Points, in no order, along strands that fork and pass close to each other.
(in the rows, 128 means zero)
Two points are linked if the straight distance between their rows is under 193. Some points are linked to none.
Q_408: [144 136 165 142 117  93 186  90 108  60 110 156 116 147 107 135 137 164
 158 178 150 129  96 155 146 135 145 156 150 163 150 141 151 188 109  94
 183  94 126 113 133  70 124 146 149 122 129 114 158 118  75 118 147 201]
Q_187: [152  96  93 125 118 163 129  97 140 152 126  96  92 142 107 149  92 106
  99 196 152 151 107 130 128 129 145 143 108 184 187 133 151 113 114 113
 137 173 119 166 154  85  94 126 175 102 133 158 103 137 135 125 150 127]
Q_862: [130 133 136 147 137 109 108 126  93  93  80  77 139 142 143 111 133  90
 103 100 133 102 118 118 129 122  74 126 137  94 137 144  94 115 169 161
 122 100 115 150 138 141 122 100 155 158 140 180 137 172 115 166 118 108]
Q_52: [117 130  33 133 154 146 147 111 163 195 165  90  99 124 115 134 158 104
  98 134 141 109 142 117 147 185 127 109  75 134 148 126 118 119 136 101
  78 171 105 146 170 136 104  96 161  98 140 148  98 122 168 149 170 119]
Q_221: [ 69 164  83 124 141 135 111  98 141 138  73 157 102 136  85 118  77 116
 157  80  77 151 113  87 117 154 176 152 163 139  91 146 120 159 138  55
 100 134 190 131  84 126  75 110 136 106 130 151 135 102 128 117 132 120]
Q_204: [140  93 200 143  95 122 127 166 132  75  67  96 139 110 139 115 145 158
 130  99 161 137  95 170 105 148  82 151 118  85 119  73 141 113 158 169
 142  91 125 134 135 123 159 139 130 177 123 100 190 174  83  85 102 131]
Q_901: [137 183 129 103 170 152 154  77  80 101 155 127  88 175 120 102 112  77
 157  92 181 160 156 124 180 102 130 111 163 142 128 154 158  68 101  97
 159  82 120  86 142 156 138 161 120  92 142 126 127 107 161 170 159 162]
Q_973: [166  98 158 115 111 157 126 126  89  96 100 183 194 123 166 116 165  96
  84  90  85 164 145 155 119  71 104 127 146 128 159 140 135  98 133 139
 110  93 104 124 141 103 193 148  80 130  99 153 138 130 142 116 119 120]
Q_649: [ 76 104 178 194 101 102 181 121 113 140  95 154 114 142 107  73 176 146
 102 130 163 115 151 140 196 198  98 123 110 141  98  87  99 156 120  82
  76 138 149  90 172 174 151 128 124 134 134  98 176 139 116 167 174 144]
Q_240: [158 111  88 186 102 178 115 168 138 127 107  97 140 145 166  48 190 106
 138 141 136 104 110 118  68 129 165 150  73 121 131 169 125 136 143 118
 132 180 105 192 123  77 107 117 112 147 100 171 122 135 123  99 129 110]
Q_174: [155 104  75 104 125  92  98 118  90 170 153  83 136 112 132 163 109 144
 131 132 111 200 141 159 129 137 166 127  47 113 127 179 105 138 130  74
 118 160 137 151 144 145  88 136 141 156 109  76  72 146 185  88 115 145]
Q_157: [144 129  86 123 137 139 130 157 146 173 167 124 107 108 119 107 147 162
 175 133 120 138 132 131 103 138 151  57 127 124 123 103 103  92 165 152
 110 131 136 100 122 159 171 132 103 168 131 132 156 132 140  88  91 145]
Q_490: [141 182  60  85 117 119 155 151 104 132 111 206 130  80 133 193 117  87
 148  67  57 103 147 108 125 163 101 103 123  76 111 183 105 176 118 151
 104  72 151 128  93  96 137 107 119 115 127 147 113 116 151 158 137 111]
Q_495: [130 146 157 114 147 162 109  88 112 102 143  99  69 184 108 100 114 133
 111 167 132 148 142 123 185 105 161 138 154 169 139 126 103  98  84  95
 163 130 163 108 152 138 139 160 118 122 124 127 146 170 122 191 126 158]
Q_166: [ 85 108 180 166 117 140 183  98 141 113 119 118 131 155 154  67 194 149
  76 139 135 138 147 127 150 176 115 162 131 167  89  79 123 141 107 110
 105 146 127 131 179 178 173 131 104 118 124 133 189 137 104 149 125 105]
Q_419: [ 93  75 163 125 127 112 174  98 106 141  85 186 113 137 110 114 154 159
 115 190 142 155 127 155 169 167 147 135 110 168 136 117 111 149 123  81
  99 164 135  77 162 162 164 133 142 141 123  95 158 154 128 155 140 153]
Q_761: [ 98 159 120  96 166 118 119  70  99  97 144 121 128 148 125 121 129 113
 167  87 143 171 125 124 135  74 170 125 163 132 148 135 155 119 150  83
 107  95 144 113 133 132 137 133 122 116 118 104 133 117 142 146 137 126]
Q_39: [129 133 169 156 132 113 124 119 176  80 101 112 196 113 160  78 189 151
 104  76 159  65 115 149 125 101 120 133 166 104 172 110 149 150 162 141
  99 110 121 113 167 111 147  87 118 140 118 121 128 122  83 147 135  98]
Q_615: [ 65 197  92 128 115  87  99 132 133 105 124 148 168  97 130 159  99  95
 156  73  69  79 126  90  81 147 117 159 132  91 100 144 120 194 104 134
  90 117 127 152  99  95  81 127 138 112 113 142  91 113 106 124 138  91]
Q_214: [135 116 113 121 137 151 138 134 144  87 102  73 127  93 154  94 126  87
 120 101  92 194 110 140  89 155 102 140 141 160 121  89 187 121 119 144
  63 120  83 181 157  99 159 134 121 134 127 150 146 115  98  58 113  64]
Q_232: [148 101 133 151 104 114 146 157  93 156 154 110 102 147 132 125 109 141
 117 124 130 138 137  77 148 136 146 125  67 130  87 119 108 115  95 115
 157 173  88 153 103 180 104 125 114 119 148  90 135 131 132  53 115 141]
Q_180: [ 83 111 214 146 143 170 164 115 173  83  75 111  84 168 127  42 128 136
 100 164  99  89 130 121 147 153 130 162 172 185 150  69 105 127  71 107
 118 157 125  96 150 121 152  98 145 101 152 156 220 156 100 159 136 152]
Q_26: [140 159 213 123 124  98 206  90 120  78 127 166 144 145 130 126 140 177
 120 115 190  88 131 164 147 122 121 155 146 131 107 143 168 166 123  77
 174  74 162  97 107 139 168 131  99 116 114  74 142  85 103 160 114 146]
Q_274: [ 67 208 110 103 144 124  74 120 135 143 174  52 111 111 134 150 111  72
 148  96 157 193 171 125 121 109 108  91  98 105  54 172 155  97 154 174
 124 120 112 168 143 197 167 170 115 160 131 138 142 103 143 164 124  43]
Q_652: [ 61 151 118 142 137 123 115 114 120  81 130 121 134 126 134  69 178 169
 156 138 114  84 115 153  70 134 170 157 165 147 131  96 103 164 111 130
 117 127 129 137 142 101 115 121 137 152 119 151 167 132  80 138 133 148]
Q_869: [197 148  82  65 133 153 128 127 147 101 151  94  94 143 112 137 143 114
 167 149 140 125 110 125 144 100 144  89 168 175 173 145 146 118 112 122
 179 101 121 167 142  64  99 133 126 103 147 165 115 126 119 117 116 175]
Q_564: [121 147  85 110 121 142 135 121 137 160 140 218 149  75 118 168  96  89
 146  72  62 121 161  86 130 128 135 104 146  84 156 135 133 156 112 125
  60  85 143  76  92  80 140 107 103 116 114 109  95  90 147 130 133 122]
Q_273: [150  88 187 103 120  85 154 128 145 133  92 218 210 109 125 163 118 118
 101  80 134 107 114 125 133  90 118 140 177 138 144  92 185 137 148 136
 110  65 124  89 109  83 118 118 125 116 111 103 111  87 115 125 170 132]
Q_425: [189 125  85 115 124 169 150 123 143 152 137 121  92 139 124 146  66  83
 148 134 135 105 115 114 131 112 135 126 147 154 172 150 170  63 114 125
 179 137 104 154 115  72  91 109 150 115 145 151  69 120 162 139 150 148]
Q_749: [ 71 125  69 108 117 178 119 124 133 138 123 117  42 156 119  88 177 135
 134 222  62 122 119 150 131 172 113 130 157 196  98 123  49 136 123 155
  90 161 147 128 151 152 154 116 106 140 156 185 171 162 127 167 120 151]
Q_12: [135 134 118 135 143 118 156 130 156 149 128 197 158  95 113 127 119 146
 158  39 129 106 107 103 124 131 141 112 161 121 126  81 156 155 163 122
  99  77 139  70  98  95 126 113 118 120 113 104  97  78 113 116 145 117]
Q_2: [148 146  61 125 143 153 147 130 173 107 113  78 129 108 145  91 164  74
 123 111 108 107 108 106  72 139 125 141 158 183 111 113 174 163 132 145
  80 130  95 195 157  83 123  97 124  96 142 206 131 108  93  76 125  85]
Q_42: [134 103 130 108 144 123 143 120 164 143 137  67  83 132 114 156  99  98
  77 176 154 108 143 116 151 161  84  76 151 137 129 121 138 113 134 173
 107 142 117 150 148 172 130  99 120  94 184 116  90 143 142 115  97 123]
Q_13: [163 189 103  98 124 139 120 113 107 157 217 146 140  71 159 158 148 146
 157 137 120 142 131 192 139 119 176 106 102  83 144 165 143 144 106 136
 155 113 123 102 125  99 144 179 114 120  94  91  95  80 143 129 127 130]
Q_778: [120 110 112 101 129  68 109 139 133  92  96  86  79 149  62 129 123 200
 167 164  94 167 110 151 118 150 120 118 119 145  87 128  92 143 154  76
 151 104 181 123 107 178  95 116 144 165 150 114 177 162 125  88  83 186]
Q_267: [171  98 145 147 117 150 145 150  84 123 136 171 167 130 153  89 138 114
  94 160 145  91 121 107 122  95 108 143 106 100 199 149 122 128 109 166
 159 135 105 141 153  87 113 160 143 109 122 137 107 152 135 145 183 159]
Q_688: [103 159  52 117 130 161  93 116 137  90 128 144 142 127  96  55 171 164
 182 121  97  87 101 140  56 157 171 133 168 143 105 152  85 177 160  89
 110 124 143 134 110  70  99 102 102 173 100 170 152 117  75 125 115 118]
Q_91: [150 103 150  87 128 121 119 126 132  84  90  81 134  66 139 117 130  97
 143  91 107 229 124 153 113 106 106 120 136 150  98  96 214 108 156 136
 102  96 111 132 137 127 170 141 123 136 113  84 180  94 116  73  86  92]
Q_889: [ 78 229  75 120 128 115 124 124  89 132 135 119 106 113 133 114 147  77
 173  35  96 169 144 119  89 144 106 120  79 106  44 147 135 132 112 122
 124  99 125 154 122 174 121 133 120 117 122 137 154  99 152 147 145  96]
Q_401: [ 99 115 124 148 153 155  46 172 160 189 131 178 163 152 137 117  84 102
 115 130 142 102 123  58 113  67 153 125 123 108 159 119 107 115 159 160
 113 186 139 147  81  92 111 110 146 143 110 167 127 132 138 150 155  68]
Q_456: [136 131 171 123 120 103 221  67  89  73  89 140 118 148 124 125 159 105
 128 165 142 136 120 139 172 153 126 156 132 187 110 140 135 167  79  77
 152 101 121 116 163 123 152 135 130 122 167 145 176 134  81 143 144 151]
Q_360: [111 147 156 136 115 149 109 156 165 148 186  67  75 128  92 166  83 205
 159 130 143 136 133 156 130 176 148 110  85 126  96 116 131 105 111 129
 200 139 160 129 107 153  92 149 160 135 120  79 151 124 111  81 113 164]
Q_854: [177 120 137 122 156  92 124 146 130 139 153 101 147 105 111 162  94 165
 154 102 184  68 112 166 153 105 110 117 125  95 171 151 146  77 147 137
 178  82 106  79 103 121 111 144 174 147 108  62  63 116 173 120 149 173]
Q_83: [ 95 141 154 150 130 133 123 121 127 171 153 145 110 146 121 122 136 138
  94 133 116  84 184 111 194 191 102 142 157  93 128 152  69 116 101 124
  96 126 167  53 121 176 105  84 106  96 128 106 111 129 178 198 146 156]
Q_813: [142 126 116 105 152 141  87  88 131 109 130  63 142 119 132 127 138  98
 114  77 148 181 113 156 117  72 163 136 120 111 184 141 186 128 175 112
  94 138 105 130 154 111 138 146 105 137 115  94  95 111 156 143 128  83]
Q_545: [170 149  46 121 100 158 115 165 164 159 148 172 112 126 110 130 155 151
 112 174 106 108 132 162  97 183 143 104  98 128 121 194  45 166 154 110
 145 140 176 137 121 103 100  80 114 158 121 171 111 147 135 127 120 145]
Q_440: [ 40 200  94 145 168 116  96 149 116 165 173 103 106 117 122 119 114 100
 151  53 123 160 149 136 113 110 133 121  97  92  81 133 145  99 150 146
 123 118 141 123 122 167 118 160 133 162 103 112 127 113 145 138 128  79]
Q_506: [128 116  94 143 115 134  97 201  97 149 136 109 111 153 147 120 122 103
 148 127 129 162 118  95 118  93 140 114  85 113 104 131 114  57 123 158
 141 184  80 171 130 155  89 147 150 140 140 127 112 161 151  79 144 136]
Q_164: [149 117 144 154 110 118 103 145 104 154 157 180 158 140 137 159  87 162
 137 149 130  66 153  91 161 100 114 144 139  98 106 169  68 130 100 148
 176 124 175  93  83 164 120 139 107 135 117 149  85 124 138 145 115 147]
Q_645: [138 177 109  90 128  59 131 121 115  80 104 163 180  73 138 187 105 118
 154  33  80 105 136 136  78 116 115 120 105  67  83 167 136 208 126 128
 106  61 163 156  90 109 123 117 113 111 122 124 109 117 124 150 123 107]
Q_605: [ 89 136 118 152 105 126 158 180 118 170 155 151 108 116 142 152 118 149
 116 136 114 135 140  86 131 176 111 142 126 113  66  68 103 121  74 148
 125 159 133 117 120 157 110 168 124 117 133 102 142 104 128  67 142 143]
Q_715: [171 115  89 120 121 141 147 172 163 164 152 118  90  86 124 144  85 103
 100 103  46 154 140  94 123 188 109 137 128 114 102  62 122 138  61 136
 101 142  87 138 104 135  91 105 110  64 150 114 103 122 146  36 101 119]
Q_162: [112 168 146 180 123 131 103 187  92 130 140 149 154 166 171 105 110 135
 135 152 118  83 131  75  99 129 105 137 145 108 102  96  69 113 120 176
 141 166 109 126 125 150 108 147 126 116 137 187 153 155 101 128 135 149]
Q_936: [147 103 116 150 116 180 134 131 148 139 130 108 153 142 151  88 160 111
  97 203 134 125 140 117  77  96 147 143 110 148 117 159 108 165 141 137
 143 187 119 195 146 118 132 110 111 138 136 184 136 153 109 140 109  61]
Q_11: [114 137  99 113 111 131  80 132 151  89 138 154 148 125  87 118 121 176
 159 152  73 120 127 121  99 105 189 137 189 140 124 138  78 173 150 107
 118 112 177 125  71  80 112 113  80 165 112 164 141 145 106 131 102 141]
Q_915: [136  94 219 179 135 139 136 107 183 127  92 140 195 153 133  69 135 153
  88 107 160  79 140 121 127 100 129 165 157 134 197  94 138 125 161 146
 144 127 132 113 155  92 129  87 147 119 106 130 119 145  94 173 144 115]
Q_247: [135 127 127 111 118 113 105 151 105 152 171  94 114 110 100 182 119 170
 154 135 128 166 144 181 139 180 139 122  43  94 108 144 125 128 107 124
 171 116 130 131 135 160  95 167 123 140 118  76 114 146 147  48 127 147]
Q_255: [198 142 101  91 178  94 118 121 108 112 202  67 131 129 143 194 160 161
 157 124 185  79 129 155 163  86 119 110 118 108 155 146 144 122 119 133
 187  68 104 104 139 145 116 139 117 115 131  79  54 131 152 124 109 201]
Q_968: [158  92 177 151 123 167 129 120 119 134 105 175 157 157 146  94 114 138
  92 136 134  80 150 118 166  92 139 149 147 136 186 138 116  94 115 141
 154 147 132  94 122 108 120 111 141 127 115 137 129 127 148 177 150 137]
Q_842: [ 90 107 141 140 137 116 115 131 131 102  72 127  97 139  66 123 158 194
 142 168 105 118  99 167 134 153 113 116 155 135 117 116  81 134 171 114
  99  99 171  88 122 122 130 121 139 181 116 119 183 164 118 144  97 162]
Q_368: [164 151 139  90 144 121 136 102 103 141 223 145 138  77 148 185 138 165
 128 110 142 164 176 189 164 142 143  92  97 100 142 136 157  93  93 141
 138  70  99  78 135 147 174 174  90 115 104  55 105  88 158  97 105 170]
Q_482: [114 104 142 102 123  92 182 103 119 145 122 152 112 132  95 176 121 128
 133 150 145 130 123 107 155 127  98  88 176 158 109  71 168 132 131 123
  95  97 127  97 124 164 146 144 151 114 168 128 144 113 127 107 119 148]
Q_504: [159  81 142 141 115  96 136 135  96 187 194 201 150 104 147 171  95 155
 131 132 108 131 177 107 179 109 151 129  95 114 140 137 115 115 104 102
  88 137 128  72  93 135 121 159  83 109 112  46  64 102 148 105 137 181]
Q_553: [ 76 161 168 128 154 131  87  96 100 101 141  96 110 165 110 112  91 122
  90 135 113 139 148  85 166 121 144 190 158 147 117 134 102 116  74 138
 135 115 145 143 134 170 105 142 123  86 158 135 123 150 151 164 127 117]
Q_493: [172  63 139 144 140  90 133 150 123 170 142  88 143 148 133 141  93 144
 123  60 181 100 108 134 125 111 115 135  89  86 183 123 161 109 132 105
 150 136  99 105 110 128  80 138 162 133 110  31  71 128 159 112 157 150]
Q_678: [113 125 122 161 120 140 121 137 115 139 119 142 160 133 178 120 156 151
 121 170 129 100 101 140 102 126 128 148 128 138 200 103 116 118 122 174
 139 157  79 135 178  80 143 155 166 126 119 167 131 134  95 159 170 148]
Q_771: [ 68 142 111 146 134  69  84 153 144 136  89 152 106 123 110 175  46 118
 153  83 104 124 103  94 109 149 116 161 133  92 103 139 123 175 117  93
  90 128 165 125  88 121  60 114 166 115 125 115 112 116 113 104 138 128]
Q_930: [115 149 130 145 149 151  94 136 131 115 114 108 144 160 182  84 109  54
 120  68 148  81  97  87 109  77  95 143 135  94 166 115 140  92 151 197
 123 118  72 167 130 115 111 132 144 124 119 184 132 149 124 157 140  84]
Q_580: [137 103  95 122 139 150  98 166 119  85 116  74 101 173  79 137 102 147
 162 150  77 133 111 124 106 166 111 122 121 134 104 133  81 137 137  82
 162 123 152 156 131 164  47  90 133 157 164 144 140 193 134  80  95 181]
Q_472: [ 72 128 162 135 167 113 104 100 111 123 129  78 131 168 123  89 136 137
  90 102 133  99 157 118 178 144 110 177 124 106 147 125  74  97 101 124
 108 126 141  98 138 195 111 108 120 108 152  94  86 161 153 209 109 127]
Q_376: [129  77 135 124 135 115 162 144 130 172  96 123 117 164  85 161  85  92
 164 151 179 129 114  53 139 120 119  89 163 176 137  51 153  86 145 136
 125 153 102 135 107 148 110 125 172 107 170 144 139 139 130 113 132 141]
Q_890: [157 131  65 155 132 137  92 141 134 126 135  79 151 142 163  81 176  88
 125  95 138 163 116 124  97 109 158 146  66 121 168 133 134 143 147 111
  89 172  86 165 150 115 116 113 118 110 100 118  91 136 153 128 127  86]
Q_168: [159  77 138 138  95 155  98 137  85 129 140 222 213 134 182 102 171  99
  95 139 120 133 145 156 122  57 138 104  76 104 155 118 116 106 136 169
  82 153  94 122 167  99 180 150 101 117  91 138 140 127 142 138 152  98]
Q_18: [162 152  93 107 170 105 139 129 134 138 202  74 106 130 131 180 131 135
 142 140 166 105 151 124 179 158 108  85 120 111 119 126 117 104 107 146
 133 129  98 147 152 155 121 140 118 111 152 101  62 149 150 105 118 141]
Q_354: [131  82 100 141 103 133 110 165 105 152 115 194 161 127 176 102 194 131
 128 163  98 136 124 124 113  89 146  95 109 159 180  79 121 136 143 170
  96 161  88 132 166  91 163 150 125 147 119 144 125 143 122 115 167 165]
Q_684: [169 141  99  68 121 113  63 113  76  91 128 150 131 112 142 150 111  72
 115 132  76 188 116 117 114  74 117 137 115 129 176 142 131 104 119 127
 105 103  89 157 128  79 158 143 144 131 120 145 114 139 151 154 134 111]
Q_57: [165  72 112 137 130  87 150 133 124 128  98  68 113 136 114 142 125 106
 122 111 159 127  87 149 121 139 112 149  75 104 184 130 184 116 131  96
 134 138  79 159 144  92  78 146 188 123 135  79  78 154 149 105 136 169]
Q_148: [152 151 104 126  97 128 106 148 112 150 177 155 135 103 141 136 186 160
 163 175 130 130 118 170 121 119 145  84 103 103 151 171 101 113 153 169
 142 149 136 100 132 110 164 156 110 175  97 142 124 130 130 118 113 133]
Q_803: [108 142  75 158 138 138 169  95 156 151 143 106 115 150 138  83 182 108
 114 154 157  81 134 133 121 171 117 130 107 163 108 134  94 142 123  95
 132 161 121 147 166 169 123  96 140 104 159 183 124 123 124 164 126 124]
Q_802: [ 76 190  90 117 168 126 113 109 139 152 199  71 125 124 177 135 124  61
 108 101 146 111 187  98 122 132 118 105 106 128  57 154 123 118 118 145
 110 122 101 185 144 221 146 124  89 109 160 155  98 103 160 158 140  58]
Q_8: [124 170  96 118 124 142 132 110 158 168 100 173 157 122 121 138  88  72
 138 117 111 128 150 102 102 103 160 107 126 130 118 194 145 165 155 112
 118 134 154 155  85 107 136  86 120 101 107 170 108  53 142 173 141  61]
Q_897: [ 64 123 171 124 141 109 154 109 173  93 132 141 103 124  81 158 158 222
 166 163 125  83 122 181 149 160 103 112 201 136  99 119  96 162 165 133
 131  89 179  71  94 130 177 112 104 162 135 111 171 130  73 151  92 131]
Q_999: [165  69 157 148 146  93 184 139 136 129 101  85 143 172 131 142  95 104
 140 145 177 119 106  88 148 108 113 135 131 156 180  95 149 105 131 114
 140 134  51 132 141 131  96 117 183 101 164  90 103 165 142 108 147 164]
Q_153: [ 91 120 152 128 140 153 124  97 162 111  87 117  62 136  98 109  87 114
  94 164 100 115 114 135 176 131 144 157 176 173 175  84 120 103  79 138
 112 134 134  88 151 119 137 129 160 126 146 142 168 165 111 192 118 146]
Q_242: [162 113 180 140 128 104 133 131 131  96  83  47 131 129 130 124 135 117
  97  81 168 148  81 146 124 150  51 126 112 101  99 126 143 102 182 163
 145  90 126 173 130 150 157 121 166 155 136 138 163 147 130 101 103 101]
Q_926: [134 109  80 154 118 145 133 112 155 191 142 104  80 145 108 138 117  91
  74 136 137 167 145 110 132 169 147 132  86 148 154 140 162 104 120  75
  97 212 124 183 124 112  81  84 160 113 114 105  79 130 149 130 151  86]
Q_285: [ 88 108 167 133 121 100 169 124 120 147  94 220 176 127 119 170 105 121
 122 101 162 104 135 101 188 119  83 143 173 146 129  88 156 129 129 120
 122 115 155  56 127 136 140 116 163 105 140 114 152  99 105 136 164 136]
Q_575: [134 120 174 162 111 159  90 167 175 151 108 158 167 151 156 102  82  80
  85  98 145 102 117 123  98  70 117 138 152  87 141 134 170  87 154 184
 143 124 145 142 101  98 114 117 134 140 118 155 132 131 128 162 140  69]
Q_590: [171 107 135  79 118 147 102 134 124 106 121  98 132  82 146 110 122  78
 140 165 147 212  96 175  88  73 126 116 139 142 136 153 214  86 164 134
 151 139 109 183 155 128 169 159 129 136 123 128 161  91 113  91 129  78]
Q_275: [ 95 195  97 106 153 129 161  85 145 101 122  92 117 121 124 108 121  64
 121  92 117 130 124 115 102 130 148 148 153 163  98 122 183 163 102 101
 127 135 124 176 135 130  98 113 127  68 147 169 125  99 110 117 155  93]
Q_850: [133 132 153 119 102  89  86 140 131 131  80 149 145 106  76 175  77 168
 182 173 137 123  65 151 117 121 121 127 131 118  97 145 115 152 162 123
 185 123 170 148  88  96  91 153 184 187 133 160 153 146  94 124 115 148]
Q_905: [155 204 106 104 137 166 156  91  96  96 167 105 113 139 138  70 127  71
 150  55 152 132 173 112 114 112 150 123 165 118  94 162 166 114  94 106
 195  89 112 147 123 154 117 131  92  77 134 132 124  85 175 138 125 144]
Q_627: [117 151 127 150 140 135 181  82  82 116  75  97  97 177 103  95 200 105
 153 153 139 132 112 117 138 163 102 150 119 163 101 156 106 154 101  85
 136 123 137 136 178 172 133 102 132 132 157 188 175 149 120 145 111 143]
Q_591: [140 149 140 136 144 101 159 143 121 172 211 179 132  84 136 177 117 194
 156  78 151 129 160 153 173 156 144 116 111 101 110 122 147 144 105 107
 113  98 147  66 106 158 140 156 109 105 111  37  70  72 149  92 139 152]
Q_731: [171 114  94 147  84 209 156 156 159 156 133 157  91 127 110 135 150 187
 112 220  87 122 129 146 110 185 135  94 128 151 166 149  75 132 129 155
 146 157 168 119 124  80 136 118 122 145 140 184 154 145 130 145 108 163]
Q_415: [144  86 148 153  89 124 190 106  87 139  90 180 130 144 109 126 178 143
 148 137 167 160 119 134 148 151 126 118  71 147  91 133 127 134 150  82
 136 126 153 107 129 147 129 135 143 162 125 115 169 118 108  97 146 152]
Q_795: [116  99 108 126 129 102  58 155 118 156 150  95 109 141 125 151  95 133
 134 135 104 192 144 127 115  99 159 132  50 100 133 133  93  95 149 128
 116 188 113 171 113 140  86 132 145 162 121  97 102 163 167  99  95  96]
Q_36: [133 169  96  97 110 163 122 100  97 112 122  88  98 116 146 125 115  93
 129  46 100 185 157 133 109 149 120 115 136  95  70 191 167 110  98 122
 163  87 140 161 121 164 133 118  94 111 123 128 127  91 151 107 113  99]
Q_497: [ 88 128 149  89 142  83  98 127  98  79 128 115 121 106 114 144 158 145
 135 187  88 166 125 136 146  79 106 128 166 157 107 130 119 143 137 168
  90 122 124 156 158 181 158 156 122 139 182 173 144 158 111 139  98 125]
Q_622: [105 132 196 122 151  74 161 107 163  62 145 152 145 126 100 157 120 211
 145 144 166  58 149 158 140 110 141 137 192 137 105 135 119 187 162 103
 175  89 167  86  93 129 134 108  96 141 125  96 118  95  95 142  99 143]
Q_94: [ 98 112 145 168 100 125 173 163 116 165 104 183 115 111 123 156 141 172
 132 147 106 123 127 128 142 183 112 131 151 120 126  74 114 119  85 142
 124 147 155  70 139 116 139 174 183 124 113 110 193 142 102 101 159 184]
Q_377: [ 91 146 152 137 128 130 114 123 154  79 132 139 182  95 146 109 199 153
 131 142 127 122 105 177  81 108 170 137 161 160 154  68 154 157 133 146
 102 141  98 136 151  68 175 147 118 172 106 161 172  97  56 149 140  80]
Q_384: [ 98 212 110 112 161 125 146  82 106 143 158  92 129 110 152 140 129  78
 139  96 132 164 181  90 120 112 129 118 142 171  69 130 170 158 129 102
 114 132 122 171 130 195 130 100  86  46 155 127  89  92 154 159 134  78]
Q_648: [134 107 129 145 116 159 123 150 207 176 113  86 100 134 122 140  69 114
  49 138 144 114 143 100 118 147 107 124 149 134 109 103 149 114 160 180
 108 185 130 158 117 131 141  90 126 110 150 127  95 119 144 120 104  46]
Q_229: [152  97 101 113 127 132 116 148 102 139 167  85  76 159 105 122 143 159
 195 116 149 195 114 131 134 124 156  73  85 125 113 117 121  57 168 134
 157 130 124 115  99 182 136 136 120 188 110  99 167 160 165  78  84 192]
Q_298: [124 100 154 152 116 173 105 120 142 123 123 114 123 129 162  91 187 149
  95 217 133 115 112 149 103 134 144 139 120 162 152 127 128 145  96 147
 129 195  91 169 180 118 171 136 148 119 125 161 147 156 101 157 138 113]
Q_943: [130 101 157 126  95 112 134 172 120 153  76 170 115 118  98 189  92 157
 146 177 124 123  87  96 155 149 117 152 134 145 114 104 104 134 123 126
 145 150 170  99  87 113 115 151 187 159 145 166 163 133 109  84 147 168]
Q_686: [159  99 155 153 111 118 118 148 100 156 195 180 163 103 141 164 108 160
 120 152 126 125 156 122 137 122 179 142  76  99 124 180  77 150 115 129
 166 159 151 103  89 134 119 139  82 139 102  87  61 119 149 115 116 124]
Q_347: [101 145 206 155 122 139 190  95 178  60  72  90 130 157 135  68 142 135
 117 155 139  94 118 143 123 165 128 181 145 149  81  97 128 157 119 101
 141 160 137 128 152 133 173 102 103 136 133 143 220 154  73 147 103 125]
Q_406: [119 106  87 122 136 140 109 141 169 184  95 173 148 124 143 136  96  85
  91 141 134 102 133  93 135  93 120  92 100 133 179  91 153 133 142 150
 102 158  98 134 133  79 134 112 166 101 126 162 102 129 139 149 188  89]
Q_990: [134 101 153 145 138 119 123 148 178 148 172  80  76 155  92 133  98 202
 198 143 175 121 126 131 124 120 152  94 112 132 126  82 138  76 165 122
 170 145 113 116  74 144 126 139 144 143 127  97 146 140 131  75  89 185]
Q_385: [162 105  55 128 103 185 143 162 186 153 136 173 103  99 125 148 141 139
 119 178  87  96 158 108  90 171 141 110 150 148 173 109 105 145 114 163
 131 161 100 128 134  79 132 100 120 122 123 177 105 111 121  99 137 171]
Q_809: [145 129  87 123 117 126  91 143 101 129 146 168 134 114 127 117 115 153
 114 159  42 125 145 107  99 141 142 139 125 104 124 161  43 169 123 147
 126 132 171 150  97  99 103 109  83 128 125 169 100 140 120 108 106 144]
Q_908: [198 125  88  89 132 143 154 135 119  99 144 111 122 104 152 125 159  80
 143 162 169 163 110 146  90  95 114  94 149 135 157 154 186 121 141 137
 165 119  87 140 137  89 144 149 107 129 141 140 147 116 143  91 122 156]
Q_264: [107 153 145 110 142 109  96 116 136  86 114 149 202  82 165 119 184 129
 115  88 140 125 127 168 104  65 126 136 144  91 145  90 171 122 149 152
  60 117 111 127 176  97 183 152 123 131 124 117 120 105  94 149 138  62]
Q_277: [167  52 183 121  99 139 114 139  93  97  79 145 156 144 140 115 104 118
 116 131 104 176  79 146 109  80 112 114 140 114 139 128 143  98 135 152
 133 114 116 109 113 118 168 132 130 130 115 138 167 137 122 112  86 121]
Q_628: [116 149 156 104 139 109  84 124 126 124 135 107 151  96 137 187 107 118
  75  63 107 164 159 154 155 141  80 122 109  98 111 147 135 110 117 144
 105  63 142 110 116 179 144 127 104 138 121  85 108 116 170 142  97  88]
Q_925: [ 90 151 151 135 123 136  86 157 134 170 150 145 112 120 116 159  74 184
  88 153 106  98 162 114 187 150 115 149 156 103 108 182  50 136  98 129
 150 148 212  57  86 153 103 128  83 141 114  96  90 133 184 169 116 130]
Q_581: [117 134 135  98 136  54 111 103  58 118  92 182 170 108 143 190 118 110
 161 118 132 150  95 124 128  71 141 138  82 128 106 160 138 166 154 118
 115  98 130 136  94 147 140 167 140 127 129 125 122 129 130 146 150 134]
Q_202: [117 114 141 104 124 190 127 141 197 184 125 137 115 103 148 142 101  99
  79 156 139 129 134 114 146 140 125 124 156 126 161  91 163  94 108 173
  95 168 115 145 142  96 155 131 136 119 115 153 104 105 124 149 145  60]
Q_227: [146  84 183 160  79 143 136 145  97 122  98 142 159 137 162  98 153 164
 112 125 170 168  91 165 126 112 115 136  93 118 114 123 130 106 156 122
 158 132 139 122 127 129 157 154 123 181 106 114 170 160  99 123 118 132]
Q_722: [139  74 202 116 143 104  91 110 167  93  81  74 124 155  89 145  96 143
  52 144  89 122 112 132 144 135 103 169 145 105 120 145  97 126 121 138
 144  98 153 156 115 162 125  94 117 126 154  92 108 161 120 166  68  87]
Q_328: [147 135 186 155 124 125 199  99  89  69  99 163 136 153 112  89 141 123
 162 110 189  83 105 140 117 144 134 150 165 118 146 171 163 159 129  82
 189  93 147  71 135  98 114 115 137 120 111  89 139 102 103 153 169 202]

A fork is a point with three links. Follow the links from the first point to the second and name the forks in between, in order.
Q_809; Q_889 => Q_678
Q_889; Q_504 => Q_678, Q_227
Q_973; Q_490 => Q_227
Q_242; Q_688 => Q_227, Q_678

A fork is a point with three links, a tip a point with one. Leave the first point through the second and follow the links. Name the first fork or tip that comes.
Q_553; Q_495 => Q_227
Q_425; Q_869 => Q_678
Q_803; Q_627 => Q_580
Q_862; Q_930 => Q_221
Q_495; Q_553 => Q_850
Q_39; Q_264 => Q_385

Follow the links from the first point to the second, and from the first to the third. Name the last point that the two ways share.
Q_456; Q_915; Q_168 => Q_678
Q_354; Q_553; Q_490 => Q_227
Q_615; Q_168; Q_347 => Q_227
Q_901; Q_930; Q_809 => Q_678
